Points on a hilly landscape, in no order, each with its height.
From any point a climber steps to the highest of the 2 points nearest to it. It stops when none of these is higher. Distance is the straight distance between rows; heights are no part of it.
(727) height 504: [ 92  92  64 100  72 124 127 115 116  86  94 102 107 114  62 121  78 113
 110 112 135  94  89  96 100 118 128  94  93 104 103  84 108  87  94 106
  80 112  86  83  90 106  97  78 104 105  55  94  92  87 105 108  90  93]
(566) height 143: [103  76  81  73 101 100 124  88 107 119 124 106 111  69 103  85  89  92
 136 108  88  78  97  77 106  83 107  84 113  78 161  88  88 114  88 124
  92  79 103  90 111 126  97 118 124  91 120 115 102 114 109 101 106 102]
(183) height 459: [ 96 118  84  99 115  77 112 104  85 112  92 106  99  98 105  83  98  90
 128  89 121  83  93 103 105  82  89 103  97  97  95 109 116 110 133 111
 111 105  98 121 118 100  99  78 105  82 147 127  84  90  88  78  94  59]
(424) height 114: [ 97  84  81 101  94  86 129  87 112 134 113 118 107  81  87  93  75 105
 115 114  76  87 117  66  88  81 101  70 103  55 152  74  87 121 100 122
  74  92  89  92 120 138 112 107 116 106 111 107 115 117  92  99  98 110]
(371) height 227: [ 91  86 115 121  99  95  94 106 102 107  85 114  87 125 129  98 109  88
  94  75 128 104  93  81  98  98 101 121  83 112  91  96 109  86 123 111
 103 128 128 143  98  90  86 113  91  83 142 103  76  72  80 115  99  69]
(508) height 240: [113  76  93  91 128 103 103  82  83 112 128 127 112  79 109  83 113 106
 116 118  77  83 103 124 114  97 102  95 119  96 119  78 119 103  74 108
  98  82 106  67 132  92 106 104 104  83 102 121 102 122  97  98 102 104]
(771) height 89: [101  95 121 125 103 118 119  85  89  86 102 112 106  88 123  88  88  79
 127  72 111  99  79 114  90 115 113 114  86 100 100 103  89  84 104  66
  82  68 108  66  89 100 104 113  95 107  86  92  80 105 105  88 115 104]
(937) height 673: [ 93  86 121  96  98  90 103  93  90 104 114  90  93  77 100  90 115 108
  85  95  41  68 102 105  94  79  91  84 110  88 102 118  70 113  86 108
 100  73  63  90 109  84  99 112 102 103 114  89 122 124 100  87  94 121]
(336) height 123: [108  96  84 110 105 100 127 101 104  91 117  99 127  96 113 119 107  99
 102 104  91 105 108 100  98 104 131  84 101  99 112  84 116 108  79  92
  86 101 115  71 106 115  81 121 113  88  90  82  98 103  76 103  90 105]
(752) height 533: [113 109  88  89 114 126 108 109 102 100  94  88 117 105  83 119  89 119
  77 128  86 101 121 114 125 107  90  91 102 107  90 102 115 110  69 103
 130 122  97 109  92  72  88  89  96  93  48  98 112 108 103  96 105 125]
(75) height 752: [ 88  96  97  85 101  97  78 102 103  87  93  94 106  95  78  94  91 113
  91 101  86 102 113  99  87 110  85  94 108 113  71  75  75 105  96 110
 120  95  73 134  91  85  97  87 102 118  98 104 125  86 111 109 103  67]
(760) height 104: [ 99  89 107  94 100 109  87  96 103  96 111  98 131 133  86  92 105 103
  95 119  87 130 109  99 115 121  96 124  96 112  61 117  74  74 119  81
 116 111  90  95  97  84  87  69  90 116  79  97  97  74  95  88 118 126]
(551) height 211: [ 93  90  87  91 112  94  92  97 117 106 109  99 100  74  99 107 113 108
 118  80 106 105  95 103  94 101  85  79 105 105 128 126  98 110 109 123
  88  72  92  70  81 120  88 117 108  76 104 112  91 100 121  74 117  99]
(1122) height 281: [ 88 105 115 104  85  91  95 121  91 116 102 109  79 153 105 109 107  77
 101  68 156 122  82 114  92  83  74 117  88 119  87 121 112 102 123  70
  97 121 109 118  92 101  98 114 100  89 124 104  62 105  91 125  79  84]
(608) height 477: [101 116 108 125 103  81  96  93 120 105  95 109  94 101 132 103  96  80
 105  72 147 111  98 103  88  97  99  99  65  99 105 115 111 112 144 107
  93  92  89 122  90 121  91 125 120  91 120 120  79  89  95  94  82  61]
(890) height 311: [114 130 100  87  96  91  59  92  91  85 121 112  99 122 111 122 110  84
  83  80 123 130 105 124  90 108 103 111 109 109  88 108 101  94 112  70
  91 110 116 118  99  87  92 140 101  99 100  81  77  81  72 114 104  89]
(638) height 539: [ 91  82 120  76  91  82 110  81  88 120 124  90 106  90  95  81 112 111
 101 120  56  70  95 105 109  77  93  69 126  73 134 106  82 118  84 100
  89 111  92 109 134  86 110  95  95  98 112  83 140 123  86  82  98 120]
(878) height 396: [ 98  97 117  92  87 107  90  92  82 108  92 125  95 103  88 110  86  89
  94  87 113 103  99 135  96 126  91 133 106 107 100  74  97 100  79  99
  90  85 105  76  82  98 123  80  97 128  92 115 117  91 125 117  92 113]
(189) height 410: [108  87  69  84 114 111 125  95 117  94 107  94 100  92  92 107  88 116
 117 113  94  89  95  91 119  96  91  85 126  91 100 112 119 103  90 110
 129  93  95  86 107 112  93  85  96  97  78 109  96 115 108  67  99  90]
(984) height 822: [103  76  76 110 102  92 101 106 133  97  96 107  94  98  90 106  82 113
 109 122 121  90 111  76  77 113 117  94  72 110 118  80  99 102 117 131
  84 109  89 111  85 105  87  75 117  93 107 118  94  66 103 105  95  70]
(372) height 491: [119  99 122 127  97 115 146  94 105 109  79 113  97  84 115  97 101 110
 107  93  88 100 104  82 110 111 116 102  97  99 117  69 102 106  84 101
 107  95 129  80  77  79 120  92  91 129 108  99 105  94 113 109 117 124]
(694) height 394: [120 102 124  94 116 114 107  89  73 102 119  98 103  85 110 113 119 108
  79 105  71 105 104 133 110  97  89  97  98 121  96 101 113 115  83  89
 104  85 102  71  98  82  95 120 108  92  82 104 106 138 105 111 103 144]
(18) height 600: [ 79 116 121  74  73  99  66  91  99  75 105 100  96 106  66  99  94 104
  93 111  80 101 101 102  97 126  69 123 114 115  63  74  82 102  88  97
 115  94  84 113  54 104 102  74 101 116  92  87 127  87 127 110  96 103]
(421) height 351: [ 94  87 113  89  96  89  76  88  90 103  92  99  87  83 118  81 122  99
  81  89  78  98  89 104 106  99  93 105  97 106  92  74 100 108  97 120
 102  85 116 120 105  72 116 114  96  92 118 105 123 107  84 116 105 117]
(810) height 488: [ 97  98  80  87 107 124  99 103  99  86  91  81  84 109  88  93  92 112
  91 110 125  91  98  99 119 106  90 103  93 115  59 101 105  92 112  98
 128 114  94 139  99 100  95  78  88  96  95 109  84  96 119  96  94  68]
(513) height 142: [ 97 111 103  93  90 113 110 101 107 105  92  89 105 113 108 104  95  92
  93  88 113 109  80 113 102 116 117 115 117 120  80 116 110  83 112  73
 102 112 119  88 101 100 100 109  83 107  71  88  82 116  92  96 110 104]
(171) height 420: [ 88 105  87  88  95 111  92 102 103  75  86  74  75 113 109 118  82  78
  90  95 132 100  91 109 110  96  82 101 105 109  72 120 105  95 105 108
 126  90  96 117  67 117 106 103  95 102  81  94  98 102 121  96 105  83]
(380) height 226: [103 112  98 131  94  95 101 105  96  82 106  72 123 105 101 104  99  88
  98 124  73 121  85  83  88 102 124 100  99 111 102 112  98  80 136 129
  85 105  99  94 100 109  84 102  91 103 119  88  80  83  72  93 104  95]
(41) height 380: [116 142  95  86 115  92  71  95  77  94 117 109 108 102 103 126  92  69
  83  77  98 114  97 148  93 102  99 113 120 107  86 101 113 105  89  73
 108 107  98  90 113  99 107 135 102  99  76  91 101 105  93 110  89 112]
(578) height 402: [ 90 117 124 131  80  72  85 112 105 107  80  86  76 120 130 106  96  79
  89  85 145 134  89  98  73  84 102 107  83 106  87 109  92  96 135 107
  94 110  91 116  84 114  89 132 103  96 125  94  77  92  86 103  98  76]
(781) height 178: [ 74  84 120  90  63 123  81 119 106 100  77 115  63 142  71  92  98  93
 109  81 153  95  66 113  99  95  64 126  92 127  88 105 117 101 114  87
  85 104 103 115  71 114 122  85 101  90 105 106 109 117 125 116  93 100]
(467) height 80: [111 106 118 105  90 108  90 108  82  94 105 105 127 125  83  83 104 114
  89 128  93 126  98 107 120 120 116 138 105 101  71 112  96  73 104  91
  88 124 104  95 104  83  99  67  73 129 103 110 104  94  84 101  99 124]
(306) height 444: [105 102 136  99  95  84 133  78  62 121 133 107 109  83 109  82 105  94
  92 106  52  78  98  94 120  72 108  84 109  74 137  90  88 115  73  96
  90 103 101  97 141  74 118 129  99 110 112  91 105 121  78 111  84 125]
(961) height 115: [ 94  98 130 111  96 114 115  92  96 104 111 116 111 108 120  99 108  94
 116  85 116 125  70 121  88 107 121 115 115 110  94 110 109  69 121  58
  68  98 122  77 101  90 112 122  97 107  89  86  69 111  83 102 104 107]
(302) height 613: [116 110  71  96 102 123 118 102  99 110  92  88 125 122  92 106  89 119
  77 123 114 107 126  99 126  97 122 106  94  95  68  89 105  89  81  76
 126 137 113 101 108  70  89  86  82  93  57  95  96  76  91  92  94 126]
(288) height 462: [ 93  84 138  96  92  92  64  98  88 114  96 138  81  91 114  95  88  83
  87  72 108  91 111 122  70 106  85 135  85 102 100  60  91 102  86 112
  90  63  99  87  81  91 112 103 105 116 109 111 116  80 108 115 104 110]
(601) height 677: [ 86  73  91 118  88 100 107 100 128  95  88  91  81 114 101 108  80 111
  93 111 134  94  96  94  80 114 107 111  82 107  81  78  92  96 120 107
 104 103  83 111  61  94  85  84 106  99  97 102  87  56 109 118 111  56]
(924) height 362: [ 93  94  80  85 113  94  93 105 105  92  97  77 120 111  88 110 127 118
 101 114  80 109 101  87 102 106  92  81 103 120 113 128  95 100 122 113
 109 116  97 112 109 109  80  85  95  74 120 106  97 101  77  83  95 102]
(747) height 50: [101 102 142 120 101  99 122  88  84  85  93 123  67  93  92  83 123 104
  95  80  70 112 106  75  88 104  94 102  89 109  66  70  54  96  90  96
 142  71 112  93  76  55  94 101  85 107 103  82  98 100 121 109 133 116]
(1116) height 343: [ 98  83  90 101 111 121 123  89 117 112 109  98  91  81 101  86 115 115
 113 112  66  89  75  70 129 110  93  91 131 104 115 105  95  97 103 103
 118 103 114  99  88 101  95  87  85  96 112  98  92 123  91  89 112  93]
(1043) height 253: [ 87 100 120  89  71 103  81 106  97  99 105 118  78 133 120 119 103  87
  93  62 140 136  76 119  77  93  90 112  93 117  94 104 102  94 120  70
  81 116 132 109  86  96 103 135  98  96 100  74  71  94  72 109  93  78]
(269) height 721: [117 105  76  94 110 116 104 111 106 101 105  95 127 111  94  93  93 117
 102 128  89 112 110  90 104 105 117  91 102 108  81 100 103  82 107  82
  93 146 113  87 112  93  85  89  85  87  81  90  79 101  66  91  90 115]
(574) height 360: [100 116  90  96 126  65  80 104  92 110  91  96  81  90 112  83 105  83
 106  76 100 101  99 100 103  94 100  89 101  81 101  99 103 114 125 101
 102 112 102 162 133  86  99 110 101  95 146 113 101  93  89 104 100  74]
(779) height 252: [ 95  97 105  90 107  98 102 101 111 125  93  86 102 115 111 113 126 138
 101 107 107 100  95 114 103 101 103  77 121 101 128  99 109 103  76  89
  94 120 114  80 107 115  94  83  84  98 107 105 101 108  89  96 100 116]
(829) height 685: [110 104 103 142  97 108 118 101 105  84  85  96  92  82  98  99  77  92
  80 117  90  95 135  90  86 101 127  95  86  82  83  62  98  96  89 102
  97  93  70  98 106  91 101 104 106 131  83  85 121  90 107 115  98  88]
(718) height 103: [ 86  90 106  95  93 105  84 110 115  95  82 110  76 115  87  94 121 117
  85 103 109 108  77  83 109 122  76 104  95 130  71  85  86 102  93 106
 129 102 111 124  72  92  90  85  90  81 100 100 105 113 106 109 126 102]
(577) height 76: [102 102 111 109  94 114 123  99 111  85  91 109  88 106  98  90 123 106
  85  98  82 104  88  84 105 121  92 101 103 126  67  89  75  89  99  98
 125  95 115  95  70  72  90  96  86  97  89  75  96 104 105 111 134 120]
(49) height 175: [105 129  91  94 110 103 102  98 117  96 110  82 128 115 117 123 127 113
  89  88  96 129  99 102 110 113 108  87 114  99  86 127 105 102 105  52
 109 124 126 109 109  99  90 127  89 101  70  77  83 100  89  92 104 111]
(616) height 136: [ 69  84  86  80  92 115  60  82  95  92 100 102 124 134  76  96  98 109
  87 115 103 119 144  80 109 126  94 113  95  93  64 111  79  84 122  82
 132 104  87 126 111  75 100  79  97 124  85  90 112  74 106  97 113 110]
(322) height 176: [ 84  77  86  85 116  88 109  90 124 105 110  89  84  65 110  86 104  97
 128  93  80  88  85  88 108  86  96  69 123  88 133  99 100 109  92 125
  99  57  99  89  97 112  91 128 121  74 105 111  92 112 107  86 126  83]
(697) height 616: [109 113  71 131  87 127 126 118 112  90 117  81 130 114  71  96  89 108
  85 125  78  93 105  75 112  92 126  91 110  84 105 106 111  85 103  83
  93 140 103  88  94 112  84  83  81 110  79  80  77 108  73 105  84  97]
(938) height 516: [110 110  84 103 104  99  82 114  84  81  88  99 119 103  98 104  89  83
  68 104  75  95 129  99 108 108 116 100 101  90  84  80  88  88  85 102
 113 106  98 121 112  73  95  94 100 112  93  86 120  95  94  97 107 120]
(509) height 338: [ 89 125 108 106  75  81  72  97  85 110  86  99  77 139  94 100  78  66
  89  82 141 118  80 108  97  89  87 124  79 115  86 117  90  94 138  95
 103 116  95 134  78 121  99 119  91  96 141  83  81 104  97 117  72  80]
(323) height 442: [110 121  75  80 115  92  87 109  81  91 103 106 105  98 106 128  90  75
  77  80  82 108 128 122 104  87 101  94 111  97  88  88 110 108  80  93
 115 100 102 113 117  79  94 138 110  78  82  97 117 100  92  95  95 120]
(1013) height 286: [ 94 124 113  87  87 109  85 100 110  89  90  90  91  93 102 116 120 102
 108  76 110 104  93 111  81 101  96 102  94 120 103 106 107 107  84  79
  79  87  86  71  83 126 123 119 113  99  80  91 115 111 124 108 103 134]
(1148) height 216: [ 89  91 100  71  77 106  75 107 111  90  90  99  91 128  63 115  74 105
 110  94 146  95  70 120  99  95  85 117  90 119 111 127 118  92 114 102
  77 101  92 100  84 116 126  82 111  99  89 129 107  96 131 105  83 101]
(1028) height 212: [ 95  96 106  85 104  80  79  87  92 139 105 119  92  58 119  97 101 121
 120  87 109  86 112 115  97  89 111  89 107  57 150 109  99 106  76  99
  72  89 111  94 116 101 127 129 101 102 104 121 108 103 127 108  95 119]
(270) height 329: [ 90 122  93  70  94 101  76 108 104  86 104 102  96 103 104 126  91  74
 111  87 136 113 105 120  91  77  85  94  95 109 108 112 121 111  83  96
  83  75 100  91  81 131 115 146 112  98  80 102 113 108 116  93  87 107]
(366) height 378: [124 108 115  92 107  87 107  89  67 119 132 104 111  98 119  87 122 103
 103 131  58  97 103  78 121  76 114  84 106  78 139  83  87 103  72 110
  94 134 122 109 130  74 114 109  91 107 134 101 111 108  70 120 102 122]
(557) height 690: [116 119 103 119 105 121  96  96  69  65 107  92 103  94 105  87  89  46
  59 107  81  90 121 111  85 101 103 121  84 107  74  87  93  66 109  94
 100  85  83 107  94  97  82 121 104 106  83  75 105  88  98 106 100  95]
(112) height 582: [ 93  82 109 100 108  94 103  96 102 117  93 105  91 101 106  97 124 127
 130  95 120  90  89  89 104  97  79 104  98 123 121 121 114 110 110 104
  94 107 106  96 104 124 103  61  97  84 131 131  81 103 109  84  87  90]
(15) height 266: [114 106  92 110 109  85 101 101  98 106 126  92 117 102 123  99 112  91
 122 112  80 109 101  80 100  97 120 103 115 101 127 103  99  88 106 110
  94 110 134 103 115 121  88 108  97 120 130  93  86  91  65  95  99  91]
(584) height 296: [101  95 126 103 105 105 108  98 102 113  93 103  94  92 109 105 123 122
 111  94  96  94 111 110 101 109 106  78 115  86 128  92  97 111  67 100
  93  87 107  47  94  94 101  86  96 100  92 106 117 100 115  93 104 140]
(491) height 139: [ 80  92 106  80  88 107  87 110 101  96  95 120  62 132  87  87 104 104
  94  99 134  95  80 103 107 111  60 132  94 137  67  94 112  98 103 115
 110 115 110 121  71  95  91  65  87  81 124 114 103 113 112 112  96  80]
(162) height 686: [100 128 111 113 107 113  72  99  83  64 109  89  99  95  88  95  86  68
  76 100  50  83 120  92  82  89  99 116  81 106  76 104  84  81  94  88
 114  76  59 113  86 102  99 115 106 102  93  70 120  89 105  98  84 122]
(523) height 470: [107 100  58 111  98 140 132 106 126  99 113  78 114  96  79 112  77 118
 108 126  91  82 101  69 127  82 102  95 121  89 101 114 109 105 107  97
 139 111 109 113 104 116  98  75  93  92  67  90  74 116 117  76  99  77]
(73) height 446: [102  84 118  73 107  68  63  96  78 121  91 113  83  87 101  66 116 105
  89  88 112  92  87 117 105  89  81 105  94  82 105  82  99 129  92 113
  95 101 104 135 129  76 115  87  95  90 124 111 130 102  85 112 116  76]
(576) height 641: [ 91 107  71 105  93 102 112 116 110  78  93  88 112 116  84 121  82  91
 120  96 150 108  90 103  85  98 113  91  63 111 108 116 111 121 117 120
  84 101  85  97  83 122  78  91 133  59  80 114  75  86 107  93  95  71]
(1134) height 254: [ 92  97  86  81  95 102 114 117 103  85  88  96  88 122  69 110  98 106
 117 120 141 104  79 115 104  96  69 101  92 135  85 130 126 103 112 109
  99 102  79  85  83 123 111  69 113  96  84 129  99 113 127  83  81  82]
(115) height 899: [113 111 112  96 115  88  93 103  81  70 111 101  82  82  84 100  90  90
  81  96  35  82 104 112  82  58  85 106  90  92  78 107  72 114  81  88
 122  56  54  97  98  86  97 110 116 107  99  96 123 112 113  92  82 110]
(1073) height 318: [127  90 108 109 119  94 110  96  83 113 135 107 126 115 120  79 117 100
 114 126  59  97  99  72 116  91 107  98 103 100 133  88  83  68  95 105
 117 104 127  93 115  83  81  84  93 104 115 104  93 103  70 107 112 119]
(355) height 367: [104  96  72  73 128  97 127 103  89 106  97  91  96  92  86  80  94  95
 134 117  94  84  95  91 112  73  82  81 106 105 126 108 118 115 106 109
 109 105  96 116 136 109 107  84 120  81 124 115  84 120  95  83 104  67]
(100) height 437: [ 96  93 102  97  96  82  76  91  98 102 101  88 113 103  84  95 120 105
  91  90  71 108  92 103  86 114  93 112 115 113  90 119  80  97 124 112
  99  91  85  88 109 107  96  82  82 106 123 100  98  99  94  80  99 104]
(142) height 303: [ 97 100  84  85 102  98  98 117 113  89  83  74 111 122  64 120 116 123
  96 120 112  96  83 101 105 115  82  81  93 126  87 130 102 101 106  98
 108 114  68  94  94 122  89  82  91  80  87  97  94 117 106  81  91  91]
(1067) height 289: [ 95 125 111 108  98  74 104  96 123 119  79  81  82  77 122 115  95 114
 110  81 110  95 110  94 100  98 116  86 111  78 120 113  99 105 102  79
  89 110  97  87 120 111 128 117  95 132 108 100 116  97  97  91  95 113]
(676) height 204: [103  82  89  72 109  93  76  93  81 125 106 119 100  64 105  98  97 104
 106 107 113  90 105 128 116  87  92  83 115  77 122 103 119 118  72 114
  85  83 115  72 130  96 107 106 101  89 104 127 116 116 112  93  96 102]
(417) height 458: [130 109 105 103 122 124 108 105  74  80 115 109 116  94  73 114  94 100
  65 124  59 104 111 117 110 106  72 107  86 104  94  92 108 108  72 108
 126  84  75  84  87  78  92  97 112  89  61 102 114 130 110 103  97 135]
(117) height 818: [106 119  86 127 101 104 111 104  86  69 106 105 103  73 115 101  86  69
  79  91  85  93 113 107  75  89 124  99  94  91  79  94 103 102  90  99
  89  82  85  88 107 105  99 139 118 109  75  93 108 105 108 102  97  95]
(65) height 575: [110 113 129 130 112 110 148  91  90  89  86 102 102  80 100  88  94 108
  91  95  71  97 115  93 106  91 114 100  88  85  82  59  80 107  82 100
 125  84  94 105  97  66 115  95  89 139  98  94 113  70 116 112 106  98]
(1045) height 744: [ 99  78 117  93 110  78 105 106  87 140  81 102  87  95 103  85 129 124
 132 107 123  84  94  88 106 100  75  96 104  98 119 101  95 116 103  91
 100 110 109 127 126 110 122  50 101  93 155 120 101 114 108 104  97  85]
(910) height 579: [ 81  72  85 110  83 109 107  96 118  97  78  88  82 131 109  96  88 107
  79  93 133 102  98  90 105 113 107 113  91 104  65  74  86  92 105  92
 125 116 121 128  81  79  82  86  82 106  98  99  83  76 112 109 111  76]
(164) height 572: [ 95  70 131 102 101  64  83  96  93 129  75 114  80  91 113  80 129 116
 114  89 125  79 100  97 102  93  84  86  97  73 123  99 112 131  95 102
  83 102 108 131 131 103 117  80 101  89 137 113 124 104 112 129 106  95]
(1055) height 341: [106 105 126  96 102  93  94  83  66 126 115 101 110  76  99 106 132 119
  92 109  83 100 116 130 102 109 103  90 115  93 127 102  97 116  67  83
  91 103  99  59 111  99 109 106  98 102  98 102 116 127 109 110  88 134]
(992) height 661: [102  82 107 128 107  86 103  90 132 114  90 119  96  72 121  84  83  98
 116 105 104  93  98  83  83 100 118 108  89 101 121  83 103  91 118 127
  76  91  93 111  95 111  99  99 112 113 115 104 107  78  87 107 105  88]
(247) height 282: [ 95  99 109 126 107  69  82 115  98 118  77 102  80 100 119  72 105  97
  94 104 110 121  89  77  95  89 108  95  82  86 104 110 101  94 115 131
 102 122 121 158 117  94  97  97  88  98 142 106 101  83  85 123 109  74]
(741) height 153: [108 109 105 103  87 108 104 111 109  84 105 101 108 107 112 121 103  78
  92  97 122 106  95 118  73 109 134  96  86 120 103  82 111  98  96  88
  59 104 107  94  95  94  95 128 115 101  98  88 101  83  84 128  91 102]
(209) height 72: [102 100  98 121 121 120 146  88 107  79 120  99 120  68 113  82  95  83
 123  87  81  82  90  98  97 103 112 102 107  79 108 109 103  99 110  78
  98  69 100  60  86 121 101 134 107 101  81  86  74 119 103  86 100  99]
(689) height 292: [105  91  94  85 115  91  74  88  86 106 123 123 110  78 116  83 115 101
  96 106  80  91 103 120 116 114  98 123 104 105  98  92 104  88 102 121
  98  98 116 103 125  69  98  95  93  95 110 115 111 101  78  94  98 106]
(436) height 88: [107  95  71 114  97  91 118  98 117 111 110 109 107  80  83 110  79 114
 118 112  67  81 109  89  94  93 113  76 100  73 120  97 103 119 105 135
  91  72  66  73 103 135 103 102 122  94  91  97 104 121 107  85 101  97]
(206) height 167: [ 89 105  78 110  93 103  72  90  85  86 106  97 125 132  84 105  90  94
  75 111  85 110 140  76 109 112 126 121  92  68  73 128  96  68 121  82
 121 110  87 106 125  79 101  79  96 131  96  81 113  74 104 109 113 105]
(463) height 554: [102  88 109 104  98  96  91  94 119 110  89 120  86  82 131  91  90  91
 113  73 108  89 112 109  82 104 103 107 104  90 108  91 103  91  95 122
  90  73  92  97  84  93 100 122 100 108 100 108  93  77 109  96 120  95]
(449) height 560: [112 113  75 114  99  88 105 110 108 100 105 109 106  92 109 106  86  76
 120  95 150 100 105 106  94  89 107  94  64  89 115 118 129 122 113 124
  81  96  97 117 100 127  89 115 136  65 103 133  78 107 111  88  84  76]
(1034) height 96: [111  96  81 114 109 116 160  93 108  98 132 103 128  85 111 109 107  84
 119 102  73  80 107  88 105  85 109  77 116  81 134  84  98 107  82  88
 111  76 112  61  97 135  93 127 129  91  84  87  87 124  84  92 103 108]
(945) height 246: [ 93 101 117  90  90  86  85 104 127 114  90  88  77  82 110 101 110 113
 124  63 127 109  94 102  78 103  99  90  96 103 115 121  83 100 104  95
  73  74  91  69  83 132  99 117 100  94  79  96  92  96 133  84 113 114]
(681) height 532: [ 97  96  56 112  88 131 138 116 115 111  85  90 122 105  78 116  70 115
 113 117 112  91  98  70 114  99 118  87 102  89  92  95 117 108 101  83
 110 123  96  86 105 128 104  85  92  89  73  86  71 110  98  92  84  90]
(1047) height 304: [ 94  92  82  73 120 122 121  91 101  99  97  84  88  75 110  70  97 105
 115 113  90  91  93  81 139  88  89  91 108  98 112 111 116 103 103 105
 125 108 118 144 116  91 105  94 114  84 113 109 100 122  99  95 109  76]
(740) height 537: [ 96  80 126 100 102  66  79  96 105 109 103  84  91  83  94  91 130 116
  97  98  59  93  99  95  69  93  88  72 126  96 119 112  66 122 111 127
  91  87  75  82 108 108  95  87  83  98 120  90 118 104  90  88 109 114]
(687) height 247: [ 93 104 120  91  91  90  98  90 125 127  80  90  81  60 107  86  92 119
 116  90  95  87 101  84 101  95 109  87 107  66 134 100  93 120  87 105
  82  85 111 102 108 101 131 115 107 118 110 117 129 107 128  97 102 118]
(677) height 189: [ 95  88 108 103  99 104  89 104 107  95  89 107  94 127 116 110 107  97
  77 101 120 103  93 106  92 116 106 112  90 133  86  88 110  85 105 110
  82 125 121 118  90  90  84  97  95  89 119  93 105  79  73 119 101  92]
(1103) height 195: [106 112  89 125  96 100  74 108  81  71 112  79 136 120  89  96  99  83
  82 113  76 119 123  77  93 110 116 110  93  95  93 136  92  66 119 109
  92 109  91 105 107  90  93  94  96 107 107  86 110  68  86 113 106 102]
(405) height 372: [ 95 102  67  92 103 103  87 122 106  73  88  95  90 113 114 134  85  73
  93 103 136 105 105 123 108  75  85  97 108 105  95 116 129 108  79 117
 119  90 106  90  98 127  99 111 105 100  64 114 105 100 115  83  98  90]
(625) height 213: [118 114 111  99 111 116 111  93 109 125 101  90 111 113 127 120 129 127
 106 110  97 136  96 100 116  98 104  84 120 102 119 109 121  93  87  68
  98 134 141  80 102  92 101 103  91 105  89  89  81 107  81 104 102 117]
(794) height 574: [ 94 127 105  94  93 116  76  98  99  68 108  89  88 107  77 104  76  72
  84 106  77  86 120  95  87 105  75 110 111 117  63  86  86  88  84  85
 129  86  63  98  68  93 100  88 101 117  72  67 110  93 133  93  94 106]
(469) height 340: [102 106 115 105  90  94 106 100 110 115  69 106  87  83 102 114  85 104
  96  88 105  98 104 119  91 127 115 114 106  76 106  87  87  98  91  84
  87 108 103  95 101  96 127  92  85 142 102 106 116  79 102 113  97 106]
(897) height 611: [107  89 109 101  82  87  92 112 105  92  84  96 110  97  84  97  99 120
  90 114  73 101 127  97  95 121 111  96 101  95  87  72  82 103  91 112
 104 109  93 111 105  82 103  68  92 121 106 103 141  82  86 105  96  98]
(144) height 54: [108 122 120 136  95 112 116 107  93  85 104 100  99 104  86  82  92 106
  81 117  69 102  98  86 105 115 118 116 102  82  76 124  94  64 102 108
  84 111  94  84 107  90 100  84  72 143 113  80 103  94  85 107  93 103]
(1119) height 489: [ 84  95 100  94 116 110 105 106 103 114 102 113 106 105 109  90 107 101
 131  70 152  99  74 109 114  98  71 117  79 108 105 134 133 102 124 101
  91  95 115  99 101 120 104  96 106  74 111 127  61 116 117  79  93  86]
(429) height 568: [ 96  99  62  96  80 100 109 132 111  81  87  90 108 116  60 128  66 106
 109 105 144 112  95 102  88 105 108 101  75  93  97  88 105 117  97 118
  84 104  83  87 105 136  96  91 118  88  62 109  88  94 122  89  95  99]

Call two points neighbours if one is among the 2 nearest of the other. Go from one point of each pair to the other, from neighbour to neighbour, staying as high as possible. Name the lowest point that can't be avoided.
(269) / (576) -> (727)
(75) / (117) -> (794)
(115) / (117) -> (162)

For each start below, name the point where the climber stops.
(209) -> (183)
(676) -> (1045)
(945) -> (984)
(771) -> (269)
(1043) -> (75)
(1028) -> (984)
